Points, in no order, along strands that fork, close into loops and pass close to each other.
In the rows, zero is written as 128.
Points whose rows are less than 140 apart are linked; no others are. Some points are linked to none.
tukas: [103 127  88 136 109 134 126 124 154 158 123 167 129  69 117 138 149 136
  49 119 173 115 163  99 128 102 111 128 125 102 153  81  86  81 152  61
 113 131  97 118  92 128 170  75 127 187]
zuru: [148 149 123  92 105  96 129 169 140 165 120 127 157 138 164 137 127 183
 135 152 118 128 132  95 166 129  79 115 144 153 129 123 113 113  93 124
 188 150 172 118 136  73 154 162 110 132]
Fidir: [140 100 128  90  73 134 177  97 170 231 119  98 132  75  86 156 126 117
 103  85 142 131 148  74 137 117  68 178  62 112 131 113  91 118 102 130
 117 151 142 117  55 155 140 171 164 137]
dol: [111  90 183 160 143 138  98 126 141 110 160 119  81 108  81 121 123  71
 184 122  76 132 119 200 109 116 117 110  93  91 103 183 199 152 154 101
  69  99  96 108 148 188  97 170 156 103]
nel: [108  92 163 174 201 150  92 132 115 101 108 112 100 169 122 160 139 126
 158 162  85 170  93 164 108 120 154 108 151 152 123 145 192 156 141 143
  93 106 121  85 156 160  87 153 129  81]
luk: [128 142 120 125 134  94  91 174 149 148 147 132 123  92 133  70 115 135
 161 131 107 121 107 124 150 117  79  54 123  87 114 148 182 113  99  97
 122 133 114 140 171  97 106 175 157  98]
Fuf: [147 172 159 127 142 108 126 149  88 121 129 110 136 119 119  73  69  86
 177 113  93 114 118 168 115 170 140 116  95  95 141 157 146 144  79 182
 113  84 115 192 109 113  84 112 168 115]
Miz: [169 109 133  84  53 132 182  95 172 193 157 104 144  79 108 130 134  97
 118  73 127 116 166 117 118 130  68 160  80 112 106 127 105 123 124 120
 152 153 162 127  89 154 151 166 139 156]
mul: [123 140 152 119 111 172 176  85 114 119 120 118 122 141 109 152 107 110
 107 107 131 113 169 136 102 158 153 228 106 142 167 115  63 135 137 159
 133 124 130 130  56 166 146  71 128 163]
gul: [184 136  97 120 110 109 148 129 132 134 176 145 145  87 135  78 136  96
 114  88 136  85 167 154 102 128 100  94 122 105 121 125 126 103 117  87
 171 120 122 159 110  99 122 113 107 156]
vate: [216 106 101 102  62 111 166  99 145 132 178 114 181 108 147 109 161  79
 120  64 151 112 178 126 110 126 100 102 131 142  49 129 114 133 124 126
 197 148 175 141 147  89 150 146  72 146]
gube: [130 159 135 109 132  97 128 175 141 211 118 134 124  75 108 104  84 151
 144 138 106 101 122 111 149 137  65 125  85  95 173 132 131  96  56 115
 124 120 122 142  69  99  97 160 185 123]
Rel: [110 156  85 135 123 141  98 129 138  70 148 179 121 109 143  83 146 126
  72 126 184 116 120 146 112 126 172  95 163 114 115 108 106  97 173  93
 114 119  94 153 177 119 151  73 112 152]
Galig: [182 168 141  98  91 107 155 144 103 121 156 120 160 150 157 101  99 125
 163 113 111 100 148 147 131 171 117 142 126 135 135 144 102 132  91 166
 192 111 163 158 109  91 136 123  91 145]
des: [180 105  67 140 161 114 162  90  96 143 112 123 154 121 125 111 151 106
 103 104 169 112 143 100 106 107 147 110 125 141 122  90 133 125  95 135
 141 136 117 159  94  80  78 111 109  99]
rusav: [151 106 175 161 151 139 136 107  92 106 151 103 109 132  94 121 107  50
 177 101  89 127 134 206  78 144 156 131  90 108 127 171 174 163 128 162
  97  77 109 153 101 167  73 115 145 110]
lisug: [169  96 135 160 154 142 156  96 105 104 170 125 111 118  99 115 134  53
 154  91 112  99 163 208  65 136 153 137 102 110 135 158 161 147 140 118
 115  89  97 140  89 167  82 101 116 128]
doz: [103 100 185 167 173 146  85 151 134 103 137 130  93 164 129 165 140 139
 168 165  71 161 102 188 119 129 129 117 151 143 124 165 184 148 159 119
 116 105 133  69 154 177 117 165 114 110]
vaku: [184 120 127  91  50 125 171  93 152 150 171  98 159 104 130 108 135  79
 136  65 133 116 167 126 118 140  91 138 104 117  75 137 117 145 131 139
 167 149 164 148 128 138 164 154 111 149]
nurin: [158  97  94 144 143 131 155  86 103  81 118 153 153 184 157 169 182 140
  72 136 183 136 141 105 103 109 187 125 178 186 104  86 115 138 162 124
 167 155 152 110 139 113 135  91  46 145]
gup: [167  97 119 156 136 147 150  97 124  98 192 152 108 112 107 111 160  65
 131  86 128  89 180 214  63 126 147 130 125 108 125 152 151 129 167  72
 129  99  93 128 100 174 114  90  94 158]
Deza: [138 105 122 138 120 125 121 127 126  79 142 142 141 188 163 151 174 153
 126 145 147 151 122 123 127 110 151  91 186 171  82 133 137 139 163 112
 164 147 154  95 197 117 144 135  57 129]
zipi: [125 124 162 133 152 112 100 181 122 113 128 138 130 183 177 170 130 188
 170 182  81 153 107 158 145 136 117 102 177 170 135 163 165 137 113 135
 172 124 174  81 162 114 133 161  83 119]
gav: [137 191 118 135 172 108  98 186  88  63 135 187 137 160 172  89 113 164
 108 167 128 102 114 183 105 170 183  89 184 134 168 130 128  97 109 130
 154  77 116 145 146  86 116  60  90 160]
lisop: [ 80  93 170 119 127 136 121 134 172 182 123 137  97 117 113 200 147 176
 130 162  98 139 120 125 158 104  67 159 114 135 161 136 121 107 151  80
 131 156 148  64 104 166 153 178 143 151]
puse: [115 157  68 150 169 111  84 158 122 102 130 178 119  77 129  63 131 128
  98 132 163 109 102 137 123 119 154  51 148  79 142 107 152  86 122  88
  84 104  67 163 165  89  92  89 147 117]
daf: [ 92 155  95 152 185 135  86 152 109  86  95 158 117 140 132 118 127 158
  96 170 148 139  83 119 126 133 187  95 175 123 156 100 143 108 130 130
  84 107  90 128 167 111 111  88 139 112]
Silu: [105 118 110 121 129 123 117 139 127 132  79 114 141 172 153 169 148 184
 117 162 147 169 104  52 170 109 136 126 155 169 114 109 121 140 117 155
 137 164 153 103 165  99 144 152 118  93]
dameg: [ 92 160 152 145 190 125  87 186 114 127  94 146 112 140 145 142  97 181
 135 189  88 139 101 147 133 143 134 117 155 135 188 124 151 108  95 131
 116 101 120 110 122 111 106 112 156 128]
Bofu: [131  75 125 158 167 132 117 115 116  94 131 144 131 204 151 185 185 162
 130 166 136 163 120 128 118  99 158 100 193 184  99 115 171 153 181 103
 147 151 153  59 178 148 135 147  55 130]
vupiv: [ 66 199 152 101 119 129 104 187 141 152  86 131 117 115 119 119  70 171
 133 155 110 132 114  92 176 156 113 164 102 109 171 125  83 118  96 159
  99 117 117 133 110 124 148 124 190 134]
nerop: [152  93 133 116  82 170 183  58 145 137 169 113 120  97  90 134 145  63
 118  58 131 108 184 154  91 128 122 182  84 106 106 146 120 141 159 116
 115 148 120 140  94 193 144 110 133 156]
Dibag: [153 138 170 124 107 127 143 147 109 101 146 126 138 193 164 162 125 158
 157 143 103 128 138 166 124 160 136 163 162 172 151 156 106 141 136 160
 195 108 174 105 121 127 152 120  68 149]
puf: [ 85 160 189 116 119 136 118 156 133 141 113 115 107 120 111 137  79 137
 158 143  89 134 115 136 149 154 109 169 100 116 158 151 106 128 113 157
 107 118 130 126 111 154 134 136 181 136]
Res: [115  94 149 119 139 122 133 134 148 195 112 126 123 136 131 206 149 184
 133 169 105 137 120 120 152 100  72 162 125 158 169 118 126 114 130  97
 160 159 168  72  83 134 147 177 124 143]
fezap: [133 187 121  95  80 115 139 133 131 134 153 134 138  77 119  48  86  87
 137  82 136  92 145 127 128 157 117 120  95  68 109 135 115 123 106 136
 116 119 112 195 119 130 139 113 165 150]
sakat: [ 93  88 167 147 127 154 124 100 143 126 142 107  86  91  64 126 115  73
 159 104 106 136 121 148 119 114 125 138  80  93 110 164 168 140 151 115
  47 126  87 126 129 198 104 152 190 109]
Letid: [132 135 187 114  84 137 149 102 107 121 138  82 136 158 122 144  96  96
 187 101  96 138 125 156 127 165 137 178 100 131 114 170 115 177 138 201
 135 117 164 153 120 168 145 135 131 127]
Dup: [152  48 124 153 182 131 160  80 113 173  99  84 128 164 115 197 168 130
 150 144 118 147 122 118 116  93 128 156 115 176 135 119 156 155 125 145
 139 150 154  90  84 134  92 175 117  83]
Govu: [165 111  48 143 150 113 138  99 108 112 119 166 152 100 144 106 166 106
  57 101 199 109 141 108 102  98 166  88 145 131 109  78 118 111 131 103
 134 138 107 161 121  78 102  79  91 129]
nida: [147  92 126 151 133 135 134 113 148 123 182 147 103 107 110 126 165  94
 135 111 118 105 168 192  89 107 110 108 126 110 121 144 156 122 176  50
 130 118 105  99 124 167 124 129 104 151]
beda: [109  92 131 139 115 160 150  72 135 135 138  99 104  92  67 117 121  58
 136  81 139 129 139 122 106 113 145 156  78  95 107 141 142 146 152 133
  58 142  90 152 118 195 112 123 182 109]
Gaf: [ 58 157 139 114  67 140  80 156 184 133 131 129 109  94 122 102 120 147
 119 129 140 153 109  80 184 119  93 113 124  88 102 129 107 114 159 104
  89 143 111 122 193 149 189 150 175 134]
Mal: [121 139 151 115  93 100  89 164 162 138 167 119 119  90 125  65 112 112
 178 117 101 128 104 140 155 123  71  61 113  75  84 171 180 132 125 100
 115 138 122 139 191 129 130 191 155 106]
Gole: [ 97 165 135 146 187 134  84 175 102  90  93 137 116 147 140 111 102 151
 130 172 108 148  84 140 130 149 167  97 163 126 155 128 154 118 100 156
  91  92 102 131 166 108  96 104 159 100]
tuku: [156 142 143 126 113 136 148 132 110  97 154 144 138 173 158 142 131 145
 124 130 122 111 152 166 103 157 144 162 163 161 156 132  92 126 144 128
 192 108 149 115 104 128 155  88  65 175]
tora: [ 74  94 129 150 165 141 104 134 134 163  83 122 112 147 127 197 146 187
 113 175 127 165  96  86 153  99 120 146 144 152 158 101 139 125 140 115
 106 153 129  72 118 145 143 147 138 116]
pip: [110 137 141 112 134 129 133 144 127 173  81 102 131 153 133 161 106 176
 140 156 115 144 116  86 160 136 111 173 117 157 160 119 100 133  93 170
 142 142 156 115  97 111 134 151 150 106]
redas: [193 151 149 108 107 103 150 159  97 122 159 128 160 170 168 138 120 157
 169 136  98 108 149 168 129 164 115 133 151 164 149 153 116 126  91 150
 218 106 181 126 107  78 131 137  61 148]
divi: [159  98 147 117 121 113 136 137 139 150 146 108 134 151 146 154 142 142
 172 137  96 135 126 143 141 124  85 122 129 152 118 154 145 137 123 124
 179 142 171  98 137 115 127 191 103 110]
Kuruf: [129 119 137  97  46 136 138 122 170 119 144 122 150 148 161 159 158 149
  95 117 141 140 157 103 147 117  93 142 157 162  89 121  73 130 178 108
 188 159 178  94 168 130 213 139  83 170]
seg: [139 191  82 117 144  93 101 172 106  70 129 190 146 132 177  78 130 165
  88 152 162 102 116 135 131 143 171  67 175 124 137 114 114  93 112 111
 153 109 119 161 175  58 122  77  92 146]
Lomem: [111 142  69 142 151 141  97 121 122  49 116 188 132 139 146 114 164 145
  54 143 204 136  87 124 114 121 216  78 187 144 104  89 121 111 176 111
  99 130 104 136 200 109 131  75  90 124]
por: [125 141 104 161 192 101  84 170 119 120 135 157 113 100 130  81 126 135
 139 155 112 110 108 162 117 116 126  51 147  90 153 128 188 100 105  79
  97 105  83 133 148  98  78 122 144 111]
sovu: [193 130 136 103  82  82 143 120 113 132 169  93 166 138 139  83 116  93
 201  93 119 131 124 126 138 144 117  75 112 120  57 175 168 163  91 178
 164 134 167 172 167  95 107 183 100  91]
voko: [200 117  97 119  99  95 139 128 131 112 169 139 169 125 156  93 163 105
 128  94 150 116 156 130 123 111 113  59 147 138  63 136 137 125 119 103
 187 142 152 142 170  74 121 143  72 130]
Rizog: [104 110  99 148 134 140 127 114 141 140 122 161 125 110 127 167 161 154
  55 145 171 127 151 105 116  96 129 137 149 129 161  71 100  98 177  67
 123 138 108  98  96 146 170  81 105 187]
Mugok: [149 132 113 111  96 128 148  91 108  81 124 101 154 169 142 110 129 105
 138 107 163 147 125  87 138 139 176 133 130 151  65 137 110 167 129 199
 142 153 150 170 180 109 127 125 102  95]
rutib: [131  93 131 125 125 113 137 129 168 204 139 118 106  66  85 127 132 115
 139 111 110 114 131 118 134  99  59 111  75  92 132 138 166 109 111  77
 109 138 116 112  93 140  99 189 172 117]
guve: [ 98 113  97 135 107 178 138  67 129  82 109 111 122 144 111 129 142  90
  88  99 182 155 120  91 118 122 194 174 129 138  91 111  91 157 180 173
  85 150 107 152 158 167 150  91 134 103]
fufu: [109 134 109 113 145 110 103 165 119 125  80 118 143 170 166 146 132 194
 141 177 128 166  93  59 175 114 137  93 159 160 108 131 151 136  77 159
 134 158 160 113 187  75 119 162 124  73]
Vevi: [ 82 133 103 135 127 166 120  95 122  88  76 103 123 157 108 131 124 113
 102 128 171 170  90  68 139 127 197 165 133 139 103 109  96 162 156 197
  66 138 102 147 171 148 138 108 153  82]
rabek: [ 89 202 128  93 107 121 109 166 127  97  86 117 140 158 148 107  86 162
 132 151 128 144 102  80 181 157 152 151 130 131 126 127  85 147 114 195
 122 125 138 152 167 105 158 121 152 116]
teb: [ 59 139 116 132 124 155 104 128 140 129  67 100 115 143 108 142 113 146
 110 143 152 175  89  51 166 127 154 164 120 126 130 111  97 145 136 176
  65 136 103 123 151 145 148 130 175  84]
sifit: [ 87 144 165  88  92 145 152 134 153 188  98 119 117 117 102 171 100 161
 120 131 116 130 140  93 166 141  88 213  82 133 176 122  59 116 114 144
 124 143 146 106  64 155 159 142 165 155]
zalip: [138 148 123 150 184 132 137 129  78  87  95 138 134 185 146 138 119 141
 110 156 133 128 120 139  98 152 190 146 164 165 163 107 118 130 114 174
 141 102 128 134 107 110  99  72 105 125]
Medub: [ 68 120 147 142 112 149  76 137 165 116 137 118  97 108 111 115 128 134
 145 137 117 158  91 112 159 108 108 106 134 101 105 142 154 130 159 106
  77 144 106 107 199 163 146 167 168 101]
Lum: [125 111  71 153 160 129 112 115 113  85 118 155 130 138 137 116 168 130
  91 134 181 141 102 109 118  97 177  73 169 137  99 100 145 124 150 113
 103 142 102 131 186 105 103 108 105  99]
Porob: [135 142 140 105  71  99 129 139 168 165 179 122 123  57 100  58 106  78
 161  84 116 109 127 135 131 126  70  73  87  56  82 160 173 125 121  94
 107 134 116 161 148 149 130 177 172 130]
Bor: [ 90 105 183 112 129 125 125 144 168 185 132 139  88  93  91 174 117 149
 149 148  82 117 122 147 155 114  61 159  84 114 167 157 135  96 117  95
 111 136 134  85  86 160 119 185 170 145]
Puga: [153 160 102 100  93 123 162 107 133 170 135 120 142  70 104  71 100  81
 115  71 150  98 155  93 121 144 115 144  81  82 117 112 106 129  90 150
 116 130 112 187  80 126 122 121 163 134]
Dom: [143 177 133 127 148 115 128 166  97  98 136 164 138 162 161 122 113 164
 116 158 115  99 141 168 110 164 147 136 168 146 182 120 104 104 116 122
 178  94 132 131 100  98 136  74  85 177]
beba: [105  98 106 151 128 178 142  60 124 106 119 104 110 117  86 124 137  68
 107  92 167 147 127 104 103 118 183 170 109 115 106 121 118 152 166 157
  60 143  86 157 133 182 122  94 161  99]
fuz: [187  96  83 128 143 111 160 105 111 160 132 148 167 119 143 165 170 139
  72 125 161 102 173 117 107  95 111 130 145 155 149  60 108 107 126  82
 180 137 144 112  66  87 140 101  78 181]
denaz: [205 143 142 107  90  98 155 120  92 121 166  99 166 153 147 100 107  99
 190  94 110 111 144 154 125 167 134 122 116 132 102 164 136 158  87 193
 182 109 172 172 121  93 113 144  84 119]
Terat: [133 116 145 129 147 155 181  89 105 159  98 111 126 152 110 184 119 140
 110 134 127 121 156 128 104 139 140 222 112 166 194  95  74 129 117 152
 144 127 143 109  26 144 119  93 124 148]
vufa: [135 148 148 102  88 127 154  89 104 114 116  76 154 160 129 120  97  93
 173 100 124 140 125 109 142 164 155 163 102 136  87 146 109 180 128 222
 132 135 161 173 143 138 143 134 130 106]
koza: [ 91 212 130  87 115 116 110 197 136 138  79 134 141 145 158 127  81 201
 124 169 112 130 121  84 185 159 116 160 128 139 170 117  73 121  91 167
 149 127 146 126 118  85 166 125 149 135]
nura: [ 94 155 121 133 106 151 106 134 144  84 146 146 113 126 133  99 125 126
 110 128 146 129 123 137 128 133 146 122 150 114 123 128 106 118 167 110
 108 124 104 136 169 146 162  99 133 147]
tozim: [ 84 171 128 120 128 106  66 195 153 138 125 141 115  95 144  86 102 172
 146 159 106 134  95 107 173 130  90  74 139  90 138 136 154  97 103 103
 105 129 112 129 181 101 134 157 170 110]
zape: [ 99 139 173 118 109 165 159  96 117 121 118 113 108 119  87 141  90  92
 130 104 118 121 151 141 116 153 150 206  84 120 150 135  89 139 134 164
  84 119 109 145  78 189 133  89 177 152]
Bol: [ 97 142 155 143 183 112  89 184 130 151 116 146 104 109 132 141 107 173
 153 182  77 123 106 156 139 128  93 105 132 117 180 139 171 101  96  96
 120 112 120 102 112 117 104 145 159 125]
vule: [161  83 127 123 121 112 141 117 153 169 146 105 132 122 126 140 156 119
 152 117 112 133 132 131 131 101  74 106 113 134 102 138 158 135 131  99
 159 150 152 106 131 127 117 196 120 105]
Kazag: [112 161  73 120  98 133 121 133 157 129 120 175 138  68 137 107 138 129
  31 104 186 102 165  95 127 125 129 134 127 100 141  79  56  82 146  82
 124 122  97 149 101 105 179  58 118 183]
tamo: [ 61 194 120 103 132 132  80 186 133 102  62 118 128 157 148 126  96 188
 124 179 125 167  80  63 191 147 155 136 144 135 132 122 109 139 105 192
  92 125 126 127 187 101 153 133 166  89]
naz: [149  81 148 142 162 137 172  80 111 169 120  88 114 114  76 149 115  83
 151 107 109 119 137 142  97 123 126 170  68 124 154 138 144 144 103 151
 102 122 119 132  54 156  67 142 171  98]
zefu: [152 120  96 136 129 138 147  83  97  71 130 122 139 152 135 101 137  85
 121 100 169 130 121 122 106 131 193 126 138 141  84 130 120 156 140 178
 128 133 120 172 162 119 107  94 104  98]
Lebil: [ 82 166 155 150 156 136  54 184 142  86 144 160 100 126 140 103 114 163
 143 179  95 135  94 170 137 140 132  77 171 106 145 148 164 102 139  92
  96  96  99 103 190 138 132 120 143 134]
Zamus: [ 90 116 168 114  92 139 104 147 161 124 129 111 116 167 155 171 139 176
 154 155 103 165 101 110 174 125  91 140 154 158 107 153 119 141 162 131
 158 162 173  79 187 146 181 185 114 120]
Fafuf: [206  88  93 128 149 101 165 109 116 179 154 140 160 102 131 153 171 125
 108 123 131  93 178 160  98  98  84 117 127 144 153  80 137 110 118  57
 183 127 148 105  55  94 117 133  82 179]
telo: [145 150 108 124 105 140 131  92 101  62 153 134 138 131 137  72 119  70
 126  80 162 115 126 156 103 153 194 131 126 112  81 144 114 158 145 170
 116 118 112 199 158 134 130  77 109 121]
tazag: [217  92 101 131 138  95 155 120 121 148 176 145 157 118 145 140 177 112
 131 118 119  94 182 184  96 108  93  92 142 143 126 113 148 117 135  59
 199 119 150 107  92  97 123 145  57 167]
ros: [136  51 140 157 171 148 164  70 124 159 113  83 110 147  90 184 153 100
 146 121 116 143 130 130  98 103 132 170  99 153 136 129 150 157 147 140
 114 141 135  97  85 168  86 159 140  92]
Zenan: [ 84 147 114 126 142 115  76 176 140 128 101 132 122 129 151 120 122 183
 135 169 121 154  89  85 174 118 115  85 155 124 129 126 152 114 106 124
 109 141 123 113 186  98 134 152 150  95]
nite: [131 117  97 113  60 147 134  96 165  78 135 142 155 134 161 136 172 112
  50  93 190 139 157  97 127 109 150 134 164 160  52 108  67 130 193 119
 158 167 156 127 189 122 203  95  73 158]
fop: [124 120 136 139 130 125 130 131 138 144 156 130 105  86  99 100 115  98
 149 110 111 105 136 149 121 121  98 112  99  89 137 148 154 114 124  86
 103 121  98 134 115 146 103 141 165 130]
suvim: [119 206 145 114 134 124 122 149  92  99 108 126 137 117 121  69  62  94
 144 118 113 110 121 146 128 179 165 148  98  95 148 130 103 138  90 192
  97  81 105 197 107 118 110  78 178 137]
Lemim: [172 133  69 124 131 106 140 110 105  80 125 165 160 127 163  99 160 119
  73 110 194 114 134 107 113 118 178  86 154 145  85  99 104 118 119 123
 159 138 133 166 157  65 108  86  73 124]
ruso: [147 112 143 148 175 143 170  98  88 134 111 128 130 174 127 186 133 145
 111 149 124 120 150 153  89 140 156 191 145 176 191  96 107 129 133 138
 161 118 140  99  45 140 116  88  98 158]
zaror: [124  87 121 128  86 167 166  62 158 147 153 111 110  73  73 119 143  59
 108  61 149 123 170 124 104 106 124 156  79  90  93 138 133 135 163 104
  79 156  95 147 118 200 138 120 163 135]
Pusa: [ 88 162 181 134 104 154 107 142 129  89 150 137 100 111 100 105  87 103
 147 124 105 120 127 177 126 158 140 143 114  99 138 160 120 122 147 122
  78  90  94 142 139 180 142  93 174 160]
Dapez: [142 155 120 107  89 136 155  62  97  99 133  95 155 130 121  86 102  57
 152  67 149 119 135 123 114 165 180 157  96 111  69 143 114 176 135 207
 111 129 131 211 133 145 138  96 127 117]
Fediv: [150 160  80 121 119 119 133 136 134 125 153 175 142  72 140  80 132 116
  70 100 161  77 170 139 105 128 120 105 131  99 143  95  94  81 122  75
 155 115 101 161  95  92 140  71 113 181]
mok: [162 109  93 133 120 101 120 132 131 102 150 155 153 135 165 123 176 134
 106 126 154 128 139 123 124  94 122  54 169 148  78 118 138 118 146  82
 166 150 144 113 185  86 137 131  71 140]
natem: [159  99 164 121 124 109 127 153 136 140 147 122 135 179 166 187 154 173
 183 161  79 142 121 162 151 126  90 122 155 172 124 170 155 143 126 126
 198 137 194  76 143 115 139 198  68 119]
bagog: [136  94  87 132 142 129 152 103 124 209  75 100 141 119 110 159 140 144
  98 124 164 139 125  57 141 107 112 159  99 137 153  90 107 125  92 135
 115 138 118 125  53 109 115 135 145 104]
Zome: [134  73 142 132 111 136 140 104 163 145 161 117 110 122 114 156 166 113
 143 113 113 131 147 154 121 100  87 129 116 127 110 146 144 134 174  74
 143 145 138  85 135 168 140 171 113 133]
kef: [132 156 134 138 147 138 133 128  93  85 119 130 129 159 138 112 106 116
 124 132 130 122 123 148 107 160 176 148 141 139 149 128 106 137 120 171
 129  99 116 154 122 125 114  81 127 129]
kuve: [ 63 100 136 140 145 148  96 132 146 153  79 102 107 140 120 168 135 168
 127 155 125 175  82  68 166 108 122 147 132 138 134 121 130 134 132 144
  87 154 124  91 149 146 140 165 165  83]
votur: [145  71 101 146 172 121 152  99 112 187  90 106 138 146 123 185 159 154
 117 145 142 136 126  95 128  91 120 145 126 162 153  89 140 133 112 121
 134 150 143  99  71 111 108 148 121 110]
tup: [145 126 176 166 193 129 121 147  92 113 130 122  99 124 103 119  98  82
 167 136  75 124 128 208  86 145 141 112  99 112 161 159 180 141  98 142
  99  66  96 142  90 139  52 116 162 110]
Ful: [145  91  81 155 165 118 135 108 113 137 118 125 132 124 124 120 157 115
 112 121 155 128 123 110 114  91 136  92 137 130 119 104 155 125 128 107
 117 142 105 135 130 106  90 128 124  98]
gos: [131 130 120 116 110 117 161 100 139 199 120  96 125  66  74  89  95  76
 141  81 141 117 126  85 126 133 111 137  58  78 114 129 145 138  89 156
  75 132 100 174  78 151  96 151 196 103]
mas: [105 109 162 123 155 126 118 153 138 164 110 135 123 166 157 211 137 204
 140 192  91 148 112 134 153 118  93 157 156 173 168 124 134 124 129 117
 170 152 177  65 106 131 155 166 110 143]
Lupi: [110  75 166 121 131 125 140 117 172 194 133 126  86  78  67 164 129 115
 150 125  90 112 128 143 138  98  64 150  57 101 141 159 161 103 124  85
  92 138 120  87  76 172  94 200 177 127]
dipe: [166 167 124 101  95  85 121 155 113 110 155 120 156 132 151  54 104 109
 175 106 123 120 116 127 146 150 124  73 126 104  82 163 149 144  92 161
 150 125 140 182 181  86 117 149 120 109]
zet: [143 114 110 134 145 122 140 122 124 141 136 157 138 130 140 159 155 155
  88 146 143 108 155 134 110 110 118 134 154 143 166  83 114 107 150  75
 164 132 128 104  83 120 149  96  93 183]
sagi: [126 163 116 110  76 115 131 124 152 147 164 135 125  46  94  43  97  67
 136  70 141  99 137 127 125 132 109  93  84  48  91 145 150 120 117 108
  82 128  91 192 136 152 129 129 183 139]
rilu: [115  78 119 155 165 132 124 113 128 135 112 129 123 165 139 189 171 168
 111 165 136 153 119 109 130  90 132 128 167 165 137  95 152 137 167  97
 134 156 139  72 133 144 142 142  99 132]
rup: [119 120 158 128 184 114 113 169 112 147  90 127 133 180 170 199 122 206
 157 199  87 153 104 136 148 131 123 138 166 188 167 134 155 132  94 151
 168 134 184  79 112 104 128 155 108 120]
besi: [100  99 143 134 121 140 122 126 163 143 143 130 104 116 120 157 146 144
 126 138 115 133 132 132 134 104  91 130 130 125 136 132 130 117 167  75
 126 144 125  85 132 162 150 151 134 145]
farat: [ 89 163  83 146 161 126  71 161 128  93 112 166 118 104 131  83 129 148
 101 155 158 135  83 117 140 122 160  67 163  92 137 108 146  96 131 108
  71 111  74 141 189 100 113 103 148 106]
sor: [153 182 112 113 125  97 112 172 104  86 146 153 147 139 166  64 108 137
 137 131 134 105 121 143 136 155 142  83 152 118 123 144 123 114  96 142
 155 108 124 172 169  75 117 106 111 128]
zak: [132 113 132 132 140 130 152 101 119 167 111  91 121 108  90 119 103  95
 148 107 121 126 124 108 119 130 121 155  79 114 138 128 134 143 100 163
  99 131 115 152  85 140  89 139 176  95]
bibav: [156 140 123 147 191 127 155 120  71 111  92 142 147 191 150 163 124 157
 101 163 137 116 138 138  94 150 186 166 165 182 189  86 113 126 109 159
 165 110 144 121  63 100 108  67  84 150]
fazug: [126 157 172 148 174 121 109 169 100 120 121 126 110 122 120 102  82 113
 163 146  77 122 114 178 115 152 130 115 109 108 167 153 160 125  84 150
 107  78 105 153 108 120  74 115 175 114]
Ladab: [138 185 128 109 109 134 140 121 101  87 137 131 142 133 136  80  91  96
 128 102 134 102 137 145 119 173 167 157 117 110 129 134  89 141 121 173
 132 104 121 186 117 125 136  78 129 145]
Ronil: [102 143 182 123 115 150 139 112 108 119 114  95 117 139 102 136  83  95
 160 119 103 140 122 145 124 162 148 182  92 124 134 147 108 158 134 187
  98 112 129 151 110 176 127 111 171 128]
vufu: [102 122 142 110 107 134 124 139 140 130  94 108 135 186 159 183 139 191
 135 161 124 167 111  75 171 125 117 154 157 183 117 125 103 144 133 159
 164 166 175  90 160 117 169 166 110 107]
beref: [115 118 102 114  68 136 126 114 168 103 114 142 155 143 163 164 170 149
  45 123 180 144 152  74 143  99 131 131 171 168  82  90  64 121 188 105
 162 165 159 101 173 116 214 103  76 168]
buni: [194 119  88 136 146 100 143 128 111 121 177 159 149 111 150  98 158 106
 116 110 134  83 169 178  91 116 117  80 146 122 131 114 143 106 126  68
 180 111 120 139 106  91 109 109  73 162]
zemu: [106 118 169 100  53 144 131 130 167 127 147 109 127 158 150 163 135 155
 146 129 115 151 127 119 160 132  84 162 139 149  99 153  89 143 177 130
 169 161 177  91 173 160 202 170 110 145]
tuv: [ 89 109 197 160 154 148  86 144 146 109 148 134  76 115  93 142 119 113
 166 150  71 138 113 192 122 124 115 118 114 110 130 173 177 129 153  94
  77  96 100  85 144 186 106 155 157 121]
Faf: [ 69 164 130 114  79 153  89 136 158  84 125 125 118 135 132 102 120 137
 117 133 153 152 103  93 167 131 144 128 146 115  94 131  98 135 171 137
  92 138 119 134 211 148 189 127 150 128]
ligum: [113 127 103 132 122 150 147 102 129 131 109 124 124 122 114 132 130 122
  89 114 160 125 143  96 120 123 142 170 121 126 148  99  86 122 140 133
 117 136 107 138  97 139 140  91 136 136]
seza: [137  92 100 123 119 138 174  89 142 226  95  98 134  87  83 152 133 116
  96  97 157 128 144  66 132 114  97 175  70 119 150 101 101 120  89 127
 101 140 114 129  36 137 113 139 162 115]
remeg: [103 143 135 157 201 107  68 189 123 133 119 144 100 101 132 103 109 158
 157 175  78 124  98 159 134 120 110  65 137  97 164 139 202 103  86  92
  93 102  96 115 144 102  79 144 166  97]
zeg: [122 105 121 157 178 124 110 134 112 119 110 118 121 154 135 135 139 142
 145 150 114 147 102 126 126 115 142 102 150 142 128 131 168 136 120 133
 114 132 121 110 150 119  93 146 132  87]

A fork is a point with three links, a tip a point with one. Leave the first point through the second and follow the links. Name the first fork or tip that comes.
Lum, Lomem | Medub
Gaf, Faf | Ful
zak, gos | nite
voko, mok | beda
zalip, bibav | Ronil
mul, Terat | Ladab
mas, rup | Zome

How many points has the smallest loop of links through each point below? Write 0 if it is on no loop.
Dapez | 5
zape | 13
natem | 10
tazag | 10
Bor | 0
farat | 8

Name the points in between on the shortest way along the links from the first point to the second, in order.
tamo, ruso | rabek > koza > vupiv > puf > Ronil > zape > mul > Terat
teb, Govu | Vevi > guve > beba > beda > sakat > dol > tuv > doz > nel > zeg > Ful > des
Terat, zipi | ruso > bibav > zalip > kef > Ladab > suvim > Fuf > fazug > tup > rusav > lisug > gup > nida > Zome > vule > divi > natem
votur, Bofu | bagog > seza > Fidir > Miz > vaku > vate > voko > mok > Deza
